A landscape with many peaks, sampled at points; each row gives a point and its height.
From any point a climber steps to the highest of the 2 points nearest to it. It stops when none of these is higher. Distance is the straight distance between rows; heights are no part of it.
(1395): [ -4 -15 -23  -2  -8 -10 -16  20 -16   4  -6   3  17  14  19   7  -3  -7
  14 -19  10   7  12   1  13  -1 -15  13]  h=387
(723): [  3 -12  16  -9  32  -5  12  17   2  10 -13  20  13   3  -2  15   0 -24
  -2 -29  -1  14  33  -4   5  -1   1  16]  h=573
(1280): [ 27   4 -16  18  -5  -4 -28  22  16  -3  -1  -9  13   5  -1 -11  17  -5
   0  19   8   8 -15  10 -30 -15   9  -4]  h=399
(220): [-28 -15 -31  -2 -17 -16 -17  32  33   2   4  16  30  25  11   1  -6 -17
  13   6   7  21   0   1   2  38 -17   4]  h=194
(493): [ 16   3 -11  11  -3  -3  -9   2   8   1   3 -16   1   4   0 -20  -4  10
 -14  25   9   4   1  13 -14  -4   3 -27]  h=570
(1306): [ 15   5 -17  20  15  22  -1  -1  -1  -7 -10   1  -5  -6   2  -8  10   4
  -1   9   4 -12   1   8  -2   4  19   1]  h=184
(1751): [ 17 -10   8 -19  14  -6  29  -5   1  12 -16  15  -5  15 -13  20  -5 -20
  -6 -28  -4   7  19   6   4 -11 -12 -11]  h=321
(1137): [-30  -2   6   8  13   5  18  21   0  12  -7  14  16   0  -5   6   3 -10
   9 -11   0   9  24  -2  11  21   8   4]  h=376
(1358): [-25   3  -7  -5 -12  -3  -8  -8 -17  -8   6   4  -9 -11  16   7   4   9
   5  -7 -10  -7 -17 -15  11   8  -9   0]  h=382
(518): [-32 -13 -16  17 -14   7  -1 -18  -5   2  19  16 -26 -14  -8   1 -16  23
  -5   2 -10 -10  -2  20  -6  44  -2   8]  h=74
(532): [-23   9   0  21   0  23   1 -18   6  -9   7   6 -16 -14 -31 -12   3  20
  -4  10 -16 -17  -8  32  -9  33   7  12]  h=277
(197): [-29 -21   0   5  -9  -4  -5  -5 -13   0   5   8   6  -6   5   9   3   8
  13 -13   9  -3   9   9  -4  30 -15  27]  h=82
(877): [ 16  17 -19  -7  20 -11  -2  22  21  31  -4  -2  15  23  -5   9  -7 -41
  10  -4  -4  23  24   7   1   4   1   2]  h=307
(349): [-46 -23   1   2  -2  -6  -3  11  -3  -5  -8  27  16   7   7   3  -8 -11
  13 -15   2  13  14  -1   6  34 -16  27]  h=52
(326): [ 26  16  30 -10  19  -4  23  -8  -3   7  -9 -15  -4  -6   6   1  10 -26
   0  -3 -16 -10  -9 -30  17 -22   0  -6]  h=315
(1521): [ 28  19  15   8  16  25  -3   3  13   7  -6 -14 -10 -11   3  -7  17 -36
  -4  13 -10  -8  -3   5 -15   0  14   9]  h=264
(768): [ 15   2   6   1  12  10 -11  18 -12   2   2  -9   0 -14  -1   3   4 -31
  -5 -15  -5  -1  13  -1  -9  -2  -2  13]  h=475
(817): [ 17  19 -12  -7   0   4   0 -14  17   8   0 -11 -10   4   3 -10   4   1
  -8  14  14   7  -9   3  -5  -6   5 -20]  h=626
(1498): [  9   4   6 -23  -2  -3  -7  -4  -1  -1   6 -16  -5   6  22   8  -3  -8
   5   3  13  15   6 -16   4 -17 -13   0]  h=104
(72): [ 10 -11   7 -10  -5  21  12  14 -26   1   2  16  -9  -5  -9  10 -13  -6
 -13 -25  -4  -3  21   7   4  -9  -3  -3]  h=250
(474): [ 13   6 -27  16  -6  17 -11   9  -4   7   7  -7   0  -5  23  -8   2   6
   4   9  10  -6   1   3   0  11  13   2]  h=144
(612): [  4  -4  -2  12  -2  11 -20 -29   4 -25   5  -9 -14 -12   8 -19   1  40
  -9  28   3   1 -21   0  -5 -12  10   0]  h=380
(208): [ 35  -5  23  -3  12  -2  -2  10 -15  -6   1 -11   6   8 -13 -15   9  18
 -15  -4 -12 -11   9  -3  -8 -30  -3 -27]  h=620
(1613): [-19 -11   8 -15   5  -4  22   5 -26   3  -4   5  10   6  16   6 -13 -16
  10 -18   0 -10  16 -18  34   1 -18   4]  h=285
(1328): [ 14   2  15   7  -8  29  12 -28  -9 -15   6 -13 -17 -13  10 -28   3  15
 -11  26  -9  -6 -21 -21  11  -9   3 -10]  h=540
(356): [ 11 -11  -4   6   4  -2   2  17 -10  12  -9   7   8   9 -21  -3  -9   3
 -12  -9  -2   4  21  11  -6 -11   0 -24]  h=410
(496): [ 14  14   9 -17  -6  -7  11  -8   2  14 -11  -2   9  12 -29   3   4  15
  11  -2  19   5  14  16 -13 -14   5 -15]  h=621
(1507): [  3  -1 -11   1   6  -8   6  -3   5   3 -20  18  -6  11 -16  16   8 -15
 -12 -13  -3   1   7   8  -6  -6  -1 -15]  h=351
(1777): [ 25  -5  -1 -14   0 -14 -16  27 -15  17  19  -5  23  15  -3  -3  -9   5
   1 -17   9  -4  34  11  -8  -7  -7 -15]  h=767
(1373): [ 19  12   7  -1 -14 -11 -27  -9   1 -13  -2  -7   8  13   4 -17  14  36
 -10  13   7   5 -22   0 -12 -38   5 -15]  h=352
(983): [-24 -18 -29  -5 -18 -17 -15  -3  22   1  -6   5   2  10  17  10  -4   2
  24  13   9  23  -8  -5  -4  15  -2  17]  h=414
(777): [ -7   1  -1   5 -16 -31 -10 -23  14  -6  -1  -4   2  11 -14 -11   7  38
  -5  19   6   5 -20   0 -10  -9  15 -14]  h=318
(1158): [ -2   6  -7  27 -14   4 -31 -15   7 -15   3  -8  -3 -17  -6 -20   8  48
   9  29  -9  -3 -33   8 -20  15   9  16]  h=273
(446): [ 10   6   1  17 -22 -10  -9 -20  12 -10  -1 -11   5   9   2 -23  17  31
  -9  24  -5  12 -31  -6  -6 -17  15 -19]  h=336
(269): [  5   5  20 -35  12 -16   5   6   7   8   6 -10  10  19   7   6  -5  -6
  10  -4   7  11  24 -15   3 -21  -7  -3]  h=97
(451): [ 30  29   8  14   9  24   8 -19  26   4 -13  -4 -16  -7  -2 -15  14 -16
   1  20   1  -3 -11   7  -9   2  30   5]  h=241
(703): [  2  17  -5  -9  11   1   0   0  -6   5 -12  -5 -10  -6  13   9  -5 -40
   5  -4  -2   0 -10 -27  16 -14   0   7]  h=276
(1216): [ -2  22  23 -24  -5  13  19 -29 -18 -10   1   2 -12 -14 -11   8   4  -6
  -3 -15  -8 -22 -19 -15  16  -7  -8   6]  h=424
(159): [ 23  23  18 -15  30  12  20 -12   5   2 -12  -3  -9  -8 -15  15  -7 -17
  -1  -7  -2   8   7  -7  13 -27   2   2]  h=257
(1619): [-11   1  10  -4  -7  11  -3 -25 -15 -16   6  -9   3  -4 -10  -1  -2  34
   7   4  15 -12  -1  20  -2  -2  -4  13]  h=145
(746): [-16   0 -26 -12 -22  -8 -22  30  27   8  20   3   8   8  27   9  -6  -4
   6   8   9  18   0  -4  -4  29 -15  -1]  h=160
(1511): [ 33 -13  21  -6  26  -4  17  26 -16  20  -2  19  11   0  -2  12   0 -22
  -5 -35 -11   6  28 -11  11  -7  13  10]  h=608
(1084): [-38 -19   4  10  -7   4  10 -11 -17  -7   8  13 -14 -13 -12   5  -3  10
  -1  -6  -9 -12  -2   0  -1  30  -5  21]  h=108
(155): [-12  -4 -20  19  -7  23 -22 -10  -2   0  -5 -10 -15 -18  20   3  -1  -7
  18  12 -12  -2 -18  11 -10  13 -10  30]  h=217
(1667): [ 35  11   8  -8  23  13  -8   5 -10  -9   9  -9   1  -7  -7  -6   4 -10
 -15  -4 -11  -9  14  -4  -5 -16   3   3]  h=590
(295): [ 28  17   9  10 -10  41  -8 -22   4 -11  -6 -19 -14 -10  -2 -35   7  -6
  -9  23 -10   1 -21 -14  -2  -7  -1 -10]  h=512
(178): [  5  -5  -4 -13  22 -36  -3  28   0   6  -1  14  26  18   7   5  -4   3
 -13 -21  11   2  31   9   3 -11  -1 -13]  h=451
(1242): [-19  18   5  -6  12  10  27 -15  10   9 -15  14 -20 -17   1   8  -4 -21
   1   1  -5  -5 -15 -17  29   4  14   3]  h=756
(139): [  1 -12  -3  17   5  21   0   0 -18 -14  11   7  -7 -12   9  -4   3  13
 -21  -7  -3 -25  -4   9  -2  14  -2  -9]  h=539
(187): [-22   3  -4  -2 -11 -27  -4 -29  18  -5  -2   2 -11  -2 -17   1  13  17
  -1   8   1  11 -12   4 -19   9  12  -3]  h=294
(62): [-23  16  -6   5  12   5   1 -13   4  -3 -15   0 -10  -5 -12   5   7  -3
   5   0 -14  11  -6   7  -1  -8   3   5]  h=569
(43): [ 18  16  -8  13 -20  26 -21 -23  13  -5   7 -20 -10  -7  16 -21  -2  -1
  -7  32   0  19 -29 -13  -6  -9  -1 -15]  h=484
(230): [  3  10   2  18 -16  23 -16   0   8  -8   0 -21  -3  -8  -9 -22  11  15
   6  25  -4   3 -18   4 -18  -1   2  -5]  h=313
(183): [-17   3  15 -21  -3   2   8 -13 -15 -10   5   8  -9  -8   5  14   4   4
   2 -19   0 -16  -2  -9  14   1  -8  11]  h=405
(840): [-23  15 -22   0 -20  -5 -17  13  24   7  12  -3  -4   6  14   8  13 -13
  10   9  -7  12 -12   4  -4  30  -2  -1]  h=135
(846): [ 22  -9   5   9   8 -13 -13  30 -21   0   0   1  16   8 -13 -10  -5  19
 -17  -7  -4  -7  14   9 -12 -28   2 -24]  h=507
(500): [-16 -22  11   7  10   3  39  -4  -1  12  -8  14 -10   0  -8  10 -10 -23
  -7 -16   5   0  22  12  11  23  -1  12]  h=607
(890): [ 30  29  17   3  21  17   9 -18   6  -1 -18 -17  -2  -6 -16  -3   6 -17
  -2   1 -18  12  -5 -11   5 -33   1  -5]  h=274
(1085): [ 32   8  24 -35  11 -21   0   4  -5  10  12 -10   6  22  -4   4  -4  -1
   7 -19  -4  17  21 -12   3 -35  -9 -20]  h=90
(1625): [ -3   5 -18  20   0  14 -24   4   8  -5  -4 -11  -5  -9   8   7   8 -18
  13  15   1   2 -12  11 -21  -4   4  30]  h=267
(966): [-24  -7 -36  23 -28 -17 -29  27  13  10   4   0  28   4   6   8  -5   5
  20  10  13   6 -10  25 -14  22   1   8]  h=695
(1314): [ -4  -2  23  -1   7  -8  30 -19  -3  -8   0   2  -8   3 -16   2   4  13
 -20  -6  -8 -15   1  -1   3 -11  -2 -18]  h=613
(102): [-29   2  13 -18   6  -3  26 -23   5  -8 -13  18 -18 -13 -10  17  -8 -10
   4 -10  -5  -1 -13 -25  24   5   4  21]  h=727
(569): [ -9 -10   4  -7  15 -28   3  12 -14  -5   5   1  15   8  16  -1   0  13
  -5 -20  12 -12  17   4  18 -10  -9  -7]  h=402
(1544): [ 28  23  32 -15  23  10  25 -15  -7   0   1  -4   9  -2 -22  12   6  -4
  -3 -14  -6 -11  12   8  12 -22   0  -2]  h=238
(314): [  1 -10 -26  14 -24 -34 -29  28  10   3   0  -6  32  14  -1   6   1   4
  19  13  20   1 -14  18 -16  -5   4  -1]  h=545
(1585): [ 29  -1   5  -6  32 -20   8  14  -8  12  -4   4  17  10   0   9   5  -3
  -3 -19   1   0  23  10   2 -25   4  -1]  h=398
(1184): [-13  19  21  11   6  24  -6 -31   3 -16   4 -13 -20 -27 -11 -11  10   2
  -6  14 -15 -12 -17   5  -6  11   0  21]  h=458
(1480): [-18  -5   1  11  -9  10  13 -17  -8   2  -1  16 -24 -17  -3   2   7  -9
  -3  -6 -11 -15 -17  -5   7  26  15  13]  h=129
(1400): [ 11   3  14  -2  -4   1  23 -11 -15   1  -8  -2 -13  -3   4  -6  14  -2
  -2   1 -13 -11 -17 -27  18 -22   4  -9]  h=327
(1530): [  9   7 -16 -20 -19   7 -15  24 -10   9  12  10  -7  10  10   8   0  -9
   2 -11  -1  14   7 -14   1   0  -8 -15]  h=191
(288): [-18 -15  27   3  13   5  45 -12   7  -4   8  15  -1  -6 -19  21  -9   1
 -12 -14   7 -14  14   7   8   8   1  13]  h=563
(1567): [ 25  12  12   8  16  28  21 -11   8  -5  -9   5 -10 -10 -11  -9   9   6
  -8   9   1 -11  -1   9   0  -7  20  -5]  h=219
(1742): [ 18   1  -6   0  24 -19  12  13   6  27  -9   1  19  20  -9   4  -7 -21
   6 -19  11  11  32  11   1   0   4  -6]  h=350
(1472): [ 24  11   1   5 -10   7  -3   3  -5  -3  -8  -9  -8   0  15  -6  20  -1
  -2   5  -4  -2 -18 -25   1 -15  14 -14]  h=341
(818): [-18  10   7   3   2  19  17  10 -13   5  -7   6   1  -9  -7   6   2 -10
   3 -15 -11  -5   9  -1  13  12  -2  -1]  h=340
(911): [  0  -5  22 -29   4  -3  35   2  -1  19 -14  22   4  14   1  17  -7 -21
   5 -21  -1   5  19 -15  15  -1 -12  -5]  h=308
(728): [ 19  21   0  -6  20  -2   4   3  -3   7  -7 -20   2   6   3   2   5 -28
   3   2 -14  12  -3 -21   8 -30   1  -7]  h=296
(1384): [-18 -12 -16  18  -7 -22 -18  33   5   5   2   9  31   2   6   2  -9   2
  -4  -3  12   6  12  19 -13  19  -5  -1]  h=524
(1024): [-23  -7  33   1  10   6  45 -25   4 -13   9  14 -18 -19 -19  16  -2  -9
 -12  -4  -8 -22 -10  -1  12  18   8  25]  h=535
(1591): [ -8  -6  -9  19 -28  16 -22  12  -3   4   4 -11  -4 -10  12  -6   3   8
  10  16  -6  13 -22 -12 -11  -1  -6   2]  h=354
(1767): [ 32  11  15 -14   0  -2   3 -20   8   5   3 -12  -6   9 -14  -6  -2  10
  -9   7  12   8   8   8 -15 -20  -1 -18]  h=664
(146): [ -8 -10  17  -6 -14   7  14 -20 -10 -12  21  -5 -15  -7   0  -6   3  27
 -10   2  -3 -14  -8  -7   5  -5  -7 -16]  h=582
(249): [-26   5 -14  11  -5  -5   1 -13  28   3  -6  14 -18   4 -17   3  10   5
   1  11  -3   8  -8  21 -14  18  21  10]  h=262
(1271): [  7  -8 -12   0  -8  -9 -28  43   7   1  17  -6  13  -2  11   3 -12   4
   0   9   8  18   4  -7  -5  -9  -1  -9]  h=433
(499): [ 17   1  28 -11  25  -6  29  -5  -7   0   0  -5  12   5 -17   8  -1  18
   2 -10   2  -8  21   7  14 -36  -5  -8]  h=234
(1488): [ 37  11  23  -1  11  20  13 -24   2 -16  -6 -17 -14 -17  12 -18  16  -2
 -15  13   1 -14 -20 -26   4 -12   8   1]  h=518
(510): [-11 -18  -5  15 -12  -2 -18 -17  -9 -20  12  -4  -9 -16   6 -12 -14  56
   5  25   1  -3 -20   7  -5  -3  -1   1]  h=347
(1150): [  9   3  -1   2 -13  -2 -28  24   9  -2  17 -14  13  -6   7 -13 -16  19
  -8  18  15   5  -2   5 -22  -7   3 -21]  h=498
(193): [  6  -5 -13   1   7  11   1  15 -16  14  -2   7 -12  -8  25   4 -16 -45
 -14 -18  -3  -3   6  -4   8  14  -9   5]  h=529
(1529): [-15   1   8   5 -11   7   6 -34  -7  -5  10 -12 -21 -13   7 -17  -5  26
  -1  18  -9   1 -22 -20  11   4  -2  -4]  h=560
(342): [ 46 -19  19   3   8  25   5   1 -30 -16   7   1   4   2  -5 -22  -5  13
 -19  -9  -3 -35  18  10   6 -18  -6  -7]  h=366
(627): [ 27  -9  -3  23  -8  19  -5   2  10  -8 -11 -11  -3   5 -14 -23  12   8
  -5  28 -10   9 -16  -4 -17 -15  15 -12]  h=272
(1786): [ -2   6 -11   5 -41 -12 -33  12  11  -2  21 -19  13   3  17  -5   4  31
   9  27   6  12 -28  -6  -8 -10 -12 -17]  h=407
(400): [ -8  -5  18  10  -8 -11   0   6  -6  -7   5 -19   8  -3  -5  -5  17  18
   5  13  -6   1  -4  -8  -9 -10   5 -11]  h=344
(1296): [-18   2 -13  22 -12  11 -16 -16  13  -5   5  13 -26 -13 -10  -9   3  21
   0  20 -14  -1 -20  16 -19  31  19  10]  h=211
(1168): [-22  -3  -5   4  -6  13 -18 -27 -11 -11   1  -8 -13 -18   1   5  -3  22
  19   6  -5  -1 -12   8 -11   6  -9  21]  h=176
(1011): [-22 -23   8 -18   3 -15  -2  13   2  -5  -8  30  16  13 -10   7  -9   3
   3 -18  14  14  27  14   0   5 -12   2]  h=486
(658): [ -6  -9  -8  -7  -2 -16  11  -1  30  17  -6  -9   1  16   1   6  -5 -12
  10  14  16  21   9   1  -7   8   2  -3]  h=215
(693): [ 40  11   9   6   8   7 -21   8  15  -6   0 -15   3  -5  -9 -22  12  -8
 -13  12  -2   2  -3   5 -31 -10   5 -11]  h=339
(477): [-18 -21 -13  -4   0 -22  13   4   6   0 -18  24   3  17   8   8   9  -4
   6 -15  -3  13   1 -11  13   3   4   2]  h=244
(1349): [ -3  -5  19 -20   0   9  32   3 -19   9   1   8  -6   2  -2  12 -10  -6
   6 -19  -1  -6  18 -21  30 -18  -2  -2]  h=299
(978): [ 14  22  -1 -19  17   4   7   1  18  28  -6 -11  -7   8  -2   7  -8 -41
   6  -7  -6  13  13  -5   2   2  -4  -5]  h=275
(51): [-22   0 -11 -14  -7  -3  -2   6   6   9  -1   1  10   8  20   4  -8 -18
  22  -6  17   6  11  -4  10  32 -21   5]  h=295
(1110): [ 41   6   2 -23  19   3 -16  18 -14  12  18  -7   7   7  -7  -2  -8  -9
  -2 -17   1   2  31  -8  -8  -4   1  -6]  h=632
(336): [ 18   5   6 -17  -6 -15 -14  14   1  -2   2  -7  10  13   1  -3  10  24
   5   3   7  10   2  -7  -3 -40   6 -11]  h=372
(137): [-11   3  -6  25   0  15  -1 -24 -11 -19  -6   0 -15 -10 -12 -13  15  18
  -3   5 -12 -24 -20  12  -2  22   5   1]  h=208
(1730): [ -4  -4  -1  12  10 -21   1  10   6   4  -4  -6  18   4   1   2  17   3
   0   7   7   0   3  -2  -4  -5  10  -4]  h=379
(98): [-17 -12  -9 -14  -8   2  -8  16 -22   4  -3  15  18   5  31   5 -12 -16
  17 -30  12   6  19  -7  16  26 -18  17]  h=334
(1647): [ 44  13  17 -14  -2  25   1 -15 -14  -8   0  -6 -21 -13  17 -16  -1 -19
 -13   2   1 -18 -24 -23  11 -16   2   5]  h=499
(53): [  7   8 -15 -11   9 -27 -12  21   9   7   1   2  27  17 -10   4  -5   1
   3  -3  14  10  13  15 -15  -6   3 -23]  h=519
(759): [-12   7 -10   2  -8  -6  -3   6   7  -4  -3  -1  -5  -4  18   8  17   0
  -2   6 -11   3 -22 -23  10  -2   6  -3]  h=361
(781): [ -2  -2 -10 -15   9 -13  18  -3   1   8 -27  13  -3   6   7  13   3 -29
   8 -15   0   5  -7 -20  18  -4   3   6]  h=259
(734): [  1 -17  10 -15  -5 -19  -4   6 -16  -8  15  -4   2   7  11  -5 -13  30
  -5  -1  15 -13  19  12   6 -25  -7 -13]  h=362
(118): [ -6 -26   4  17 -21 -20 -22   3 -10 -18   0   0   6  -7   1 -12  -8  55
   5  17  14 -14 -13  10 -22  -9   8  -6]  h=306
(10): [ -5   0   5 -18  -6  12  -1   4 -20   2   0  12  -6 -16  29  14 -16 -24
   8 -27  12 -16  11  -3  15  25 -15  24]  h=292
(138): [-22 -29   6  18   6  -2  20 -11 -16  -5   1  -1   4  -3 -22  -2 -15  14
  -7   2   1 -13  11  20  -2   8  -2   2]  h=452
(1414): [ 21  -5 -17   7 -18 -22 -25  28  12   3   3  -9  26  17 -10   6   5  -3
   8  13  14  19  -8   1 -21 -26   6   0]  h=459
(1372): [-15  -5  13  13   4  18   6  19 -17  -1   3  -8  10 -12  -9   0  -6   5
   0  -3  -4   1  22   4   3  -1  -4   1]  h=298
(133): [ 22   3  35   4  15  12  28 -24   3 -15   2 -10  -4   2 -27  -9   9  10
 -20   3 -11 -13  -6  -4  -4 -25  -5 -18]  h=651
(1231): [ 57  -7  15 -10  30  -1   7  17 -24  19   7   5   6  10  -4   1  -9 -12
  -1 -25 -15  -3  27 -19  13 -25  16   0]  h=568
(832): [ 11   3   4  -1 -28 -20 -41  22  -1  -9  22 -22  21  -1  17 -17 -15  38
   0  28   8   0 -10   1 -13 -18 -13 -24]  h=444
(1122): [ 23  21  13  -9   4  29  20 -23  -8  -1  -9  -6 -27 -21  -2  -6 -13 -31
 -11   6  -2 -17 -16  -7  11  -6   4   8]  h=469
(12): [ -5   7 -29  30 -24 -11 -34  15  26   2  10 -22  17   0  -3  -5   0   2
  12  39   0  15 -30  17 -20  -1  -3   5]  h=222
(398): [-20  -1 -23   1 -19  -5 -17  -3   7  -2  13   2   2  -7  26   7  -2  30
   7   5  15  -4  -9   5  -1  22  -2  -4]  h=233
(6): [ -5   5   4  29   3  24  22 -19 -10  -7 -11   2 -22 -14 -16 -12  10 -13
  -3   2 -24 -23 -13   9   7  18   9   8]  h=161
(1383): [  7 -10 -19  -6   3 -19  -7  32  -7  11 -10  17  27  31   1  11   3 -17
  14 -25  -2  17  14  -4   7 -12  -5   2]  h=446
(364): [ 22 -21  16   2   0   7  15  18 -28  -6  12  11   4   8 -14  -1   1  13
 -14 -19  -2 -21  23   9   7 -17   1 -12]  h=293
(783): [ 39  15   0   1   0   9  -7   7   9   6  -4 -23  -5   8  -2  -7  14 -22
   4   9  -3   7  -2   0 -21 -12  10   5]  h=297
(1281): [ 18  -1 -11 -22  -3  10  -4  14 -17  11  -6  14  -6  14   0   9 -12 -13
  -2 -29   6   7  25   2   6   2  -9  -6]  h=216
(1634): [-25 -10  11   3  18   2  40  -7   9   7 -13  28 -16  -9   2  12 -18 -43
 -12 -18  -6  -4   4   1  20  23   7  19]  h=662
(872): [-42  -7 -34   0  -5 -13 -10 -10  10  -1 -10  16  -1   4  14   7  -7  -2
  18   5   5   6  -7   4  10  34  -6  19]  h=468
(1042): [ 30  -9  17  11  -1  27  11   5 -17 -15  10  -3  -6 -10  -4 -16   5   4
 -22  -3  -4 -24   7  -1  -6   3  -6 -12]  h=450
(239): [  1  -1  22  -1  11  19  40 -24  -9 -21  14   5 -18 -20  -7   8  -3  -2
 -21   0  -5 -38 -14  -5  15   7   7  12]  h=504
(1044): [-29  16  -9   4  19  -7  18 -36  10   3 -19   9 -14  -2 -17  10   6  -6
   9  -5 -12  -4 -12   3  16  17   8  14]  h=634
(1183): [-27 -16  -5   4   2 -16  21  -5  -7  -6  -7  16  -6  -1  -7   7   5   7
  -9 -13 -12  -1  -4  -7   9   8   3 -11]  h=226
(835): [-42 -18  -7   0  -3 -17  -3  -5  14   1   4  16   0  -4   8   4  -3  36
  12   8  14   7   5  -2   0  32  13  20]  h=353
(1635): [-11   7 -23  -6  -1 -10  -4  -2   8   6   6 -14   3   7  22   1  -6   0
   9   7  13   0  -5  -2  11  13  -7  -7]  h=263
(141): [ -1  22  15 -11  -8  18  16 -48  -5 -12  -6  -3 -29 -17  -8   3  -4 -15
 -12   2  -4 -13 -27  -6  11  -4  -1  10]  h=442
(1061): [ -1   9 -31   2  -3  -8 -10  34  32  21   4  -1  20  30   1   7  -8 -33
   8   8  -6  22   8   8   0   7   1  -4]  h=265
(1162): [-32  -4 -28   3  -4 -13   1  21  30   7  -6  11  18  21   9   5  -5 -19
  11  10  -1  25   1  -6   8  11  -6  -7]  h=227
(748): [ -9 -17  -6  15 -21  -7 -13   6   0  -2   5   7   2  -9   3   0  -1  32
   7  12  15  -5  -5  16 -14  15  11   6]  h=258
(749): [-20  10  14  -6  12   6  36  -5  -3  14 -16  19 -24 -22  -4   7 -20 -44
  -9  -9 -11 -15 -17  -9  23  12   8  11]  h=715
(1561): [ -4   3  26 -10  15   4  18  15 -12   5   9  -6  18   2 -14   8  -2   9
  -1 -13   6  -1  29   3  13 -12  -8  -6]  h=256
(1386): [  1  -9  -9 -14 -11 -19 -13  26   8  -3   6   4  13   8  16   7   0  26
   5   2  19  15   9  -7   2 -22   7  -7]  h=390
(823): [  1  -8 -25  -3  -3 -19   1  10  14   7   9 -15  15  24  19   6  -7 -15
  15  14  15  14   0 -12   2  -8  -4  -5]  h=237
(459): [-12 -24   4  -1   7 -10   2  30   4  10 -10  24  22  11  -2  11   1 -25
   5 -23  10  24  26   3 -10  13  -2  17]  h=526
(1719): [ -5  -9  -1  10   8   7 -13  20 -14   3   8  -2   1 -13  16   0  -4 -32
 -12 -23  -5   0  15   3  -8  21 -18  12]  h=427
(1717): [-14  -8 -19  24 -19  -8 -29 -12   7 -11  13  -2  -4 -11   3  -4  -6  42
  10  30  -3  12 -31   7 -21   3   1   4]  h=311
(344): [ 13  -2 -19  -9 -15 -24 -30  32  -3  11   6   4  26  15  -2  -5 -16  13
   2  -5  19  -3  15  21  -9  -1   1 -18]  h=616
(218): [  3  -4  -8   5   6   9   1  -2  -4  -3   0   3 -15  -6  16  -1  -8 -11
 -21  -7  -3 -12  -2  -4   1  13  -8 -13]  h=627
(113): [ 19  -6   1 -22  11 -16 -20  24 -13   3  20  -4   9   7  18   6   0 -16
  -3 -21   1   2  20 -18  -2  -4 -14   0]  h=543
(907): [ 21   0  -9 -23   4 -25 -20  39  -5  16  11   2  20  27   7  10   4 -20
   6 -14  -7  16  15 -24   8 -10  -8  -4]  h=493
(1740): [ 18   9  20   5   9  22  40 -44  -3 -19  -5   2 -16 -10 -21  -5   6   0
 -16   2  -6 -35 -17   3   7  -6   7  14]  h=467
(1369): [ -2  -5 -12   8 -26   0 -25   4  -1  -7  16 -19   6 -10  33  -1   3  25
   8  22 -11   4 -28 -18 -11  -9 -20  -4]  h=383
(1101): [  0   4   3  15  -5  20 -21 -39   5 -24  -2  -9 -23 -25   7 -18   5  20
  -4  25 -13  -3 -35  -7  -7   8  -4  20]  h=413
(659): [-13 -19  -1  12  16  -1  19  -6 -24   2  -5   4   6  -5   1   6 -15  -7
  -6 -17  11  -9  20  15  11  10  -7  10]  h=531
(1441): [-17   1   5  14  -5  19  11 -17  -5   0   3  -6  -9  -5 -29  -6  -6  11
  -9   5  -3 -13   9  32 -17  17  -5  -6]  h=367
(1650): [-18   6   6 -16  -3 -10  -4   6  -3   7 -10   1  17   5 -21   5  -1   9
  10 -13  10   5  21  19  -7   1  -8  -3]  h=553
(1275): [ 19   9 -27  12 -14  15 -31  20  22  -1   1 -12  -5   6   3   2  10 -17
   7  13   1  11 -10  17 -24  -1   5  13]  h=332
(513): [-29  -7 -12  18   5 -17   2  12  14   8  -2   6  13   0  -2   4   5   1
   4  -1  -4   6   8  10  -5  14   9   2]  h=426
(527): [-30 -13 -18  -6  -7 -29  -7  -7  26  -1  -7  16   6  13  -3   6   1  24
  18   9  18  14   2   6  -1  15   9   7]  h=381
(1632): [ -5   4  11 -21  -2   5  -8 -10  -3  -8  13 -13  -3  -5  10   3  -6  14
   5  -1  24  -4   8  10  -2   0 -12  -1]  h=120
(725): [-20   8 -16   0 -10  -5  -6   7  16  14  -9   0  -5  14   8   8  14 -42
   8  -6  -5   7   2   5  -6  22  -2  13]  h=105
(1792): [-19  16  21   5   7  27  11 -17   6  -4  -7  -9 -19 -17 -26   2   2  -7
  -5   6 -16   2  -5  12  -5   0   4   9]  h=511
(789): [ 30   8  35  -9  13  12   2  -9 -11 -16  -1 -17  -4  -5  -7 -15  10   1
 -20  -2 -19 -17  -5 -20   3 -25 -14 -17]  h=705
(144): [-38 -13  -1 -17  12  -3  16  -1  -6  -4  -3  22   7   2  22   5 -14   0
   3 -17   6  -6  16 -12  34  26 -10  12]  h=261
(1352): [-14  13 -18  23 -18  -5 -19  -9  18  -3   5 -11  -2   2 -14  -8   6  17
   6  32  -2  16 -27   9 -18   2  12   1]  h=271
(926): [-37   6 -26   3   0 -10  -7 -28  -2   0  -9  13 -22   0  -2   5  -1   3
   6  -3  -8  -2 -15   9   7  32   0  18]  h=550
(355): [-20   1  -3 -19  -5 -21  12 -22   6  -3 -10  14  -7  14 -10   6   7  17
  -1  -6  -5   5  -9  -8  11  -9  -1 -15]  h=213

Where does a climber stop that starts at each point below?
(6) => (1242)
(1472) => (789)
(1498) => (966)

Call two points neighbours if one is among the 2 nearest of the other. Go from one point of each pair to the other, from neighbour to neighbour, staying as high as possible. Name the lowest point that can't be avoided.
(178) / (218) => (1719)
(789) / (1767) => (230)
(1767) / (1511) => (1011)
(1242) / (789) => (141)
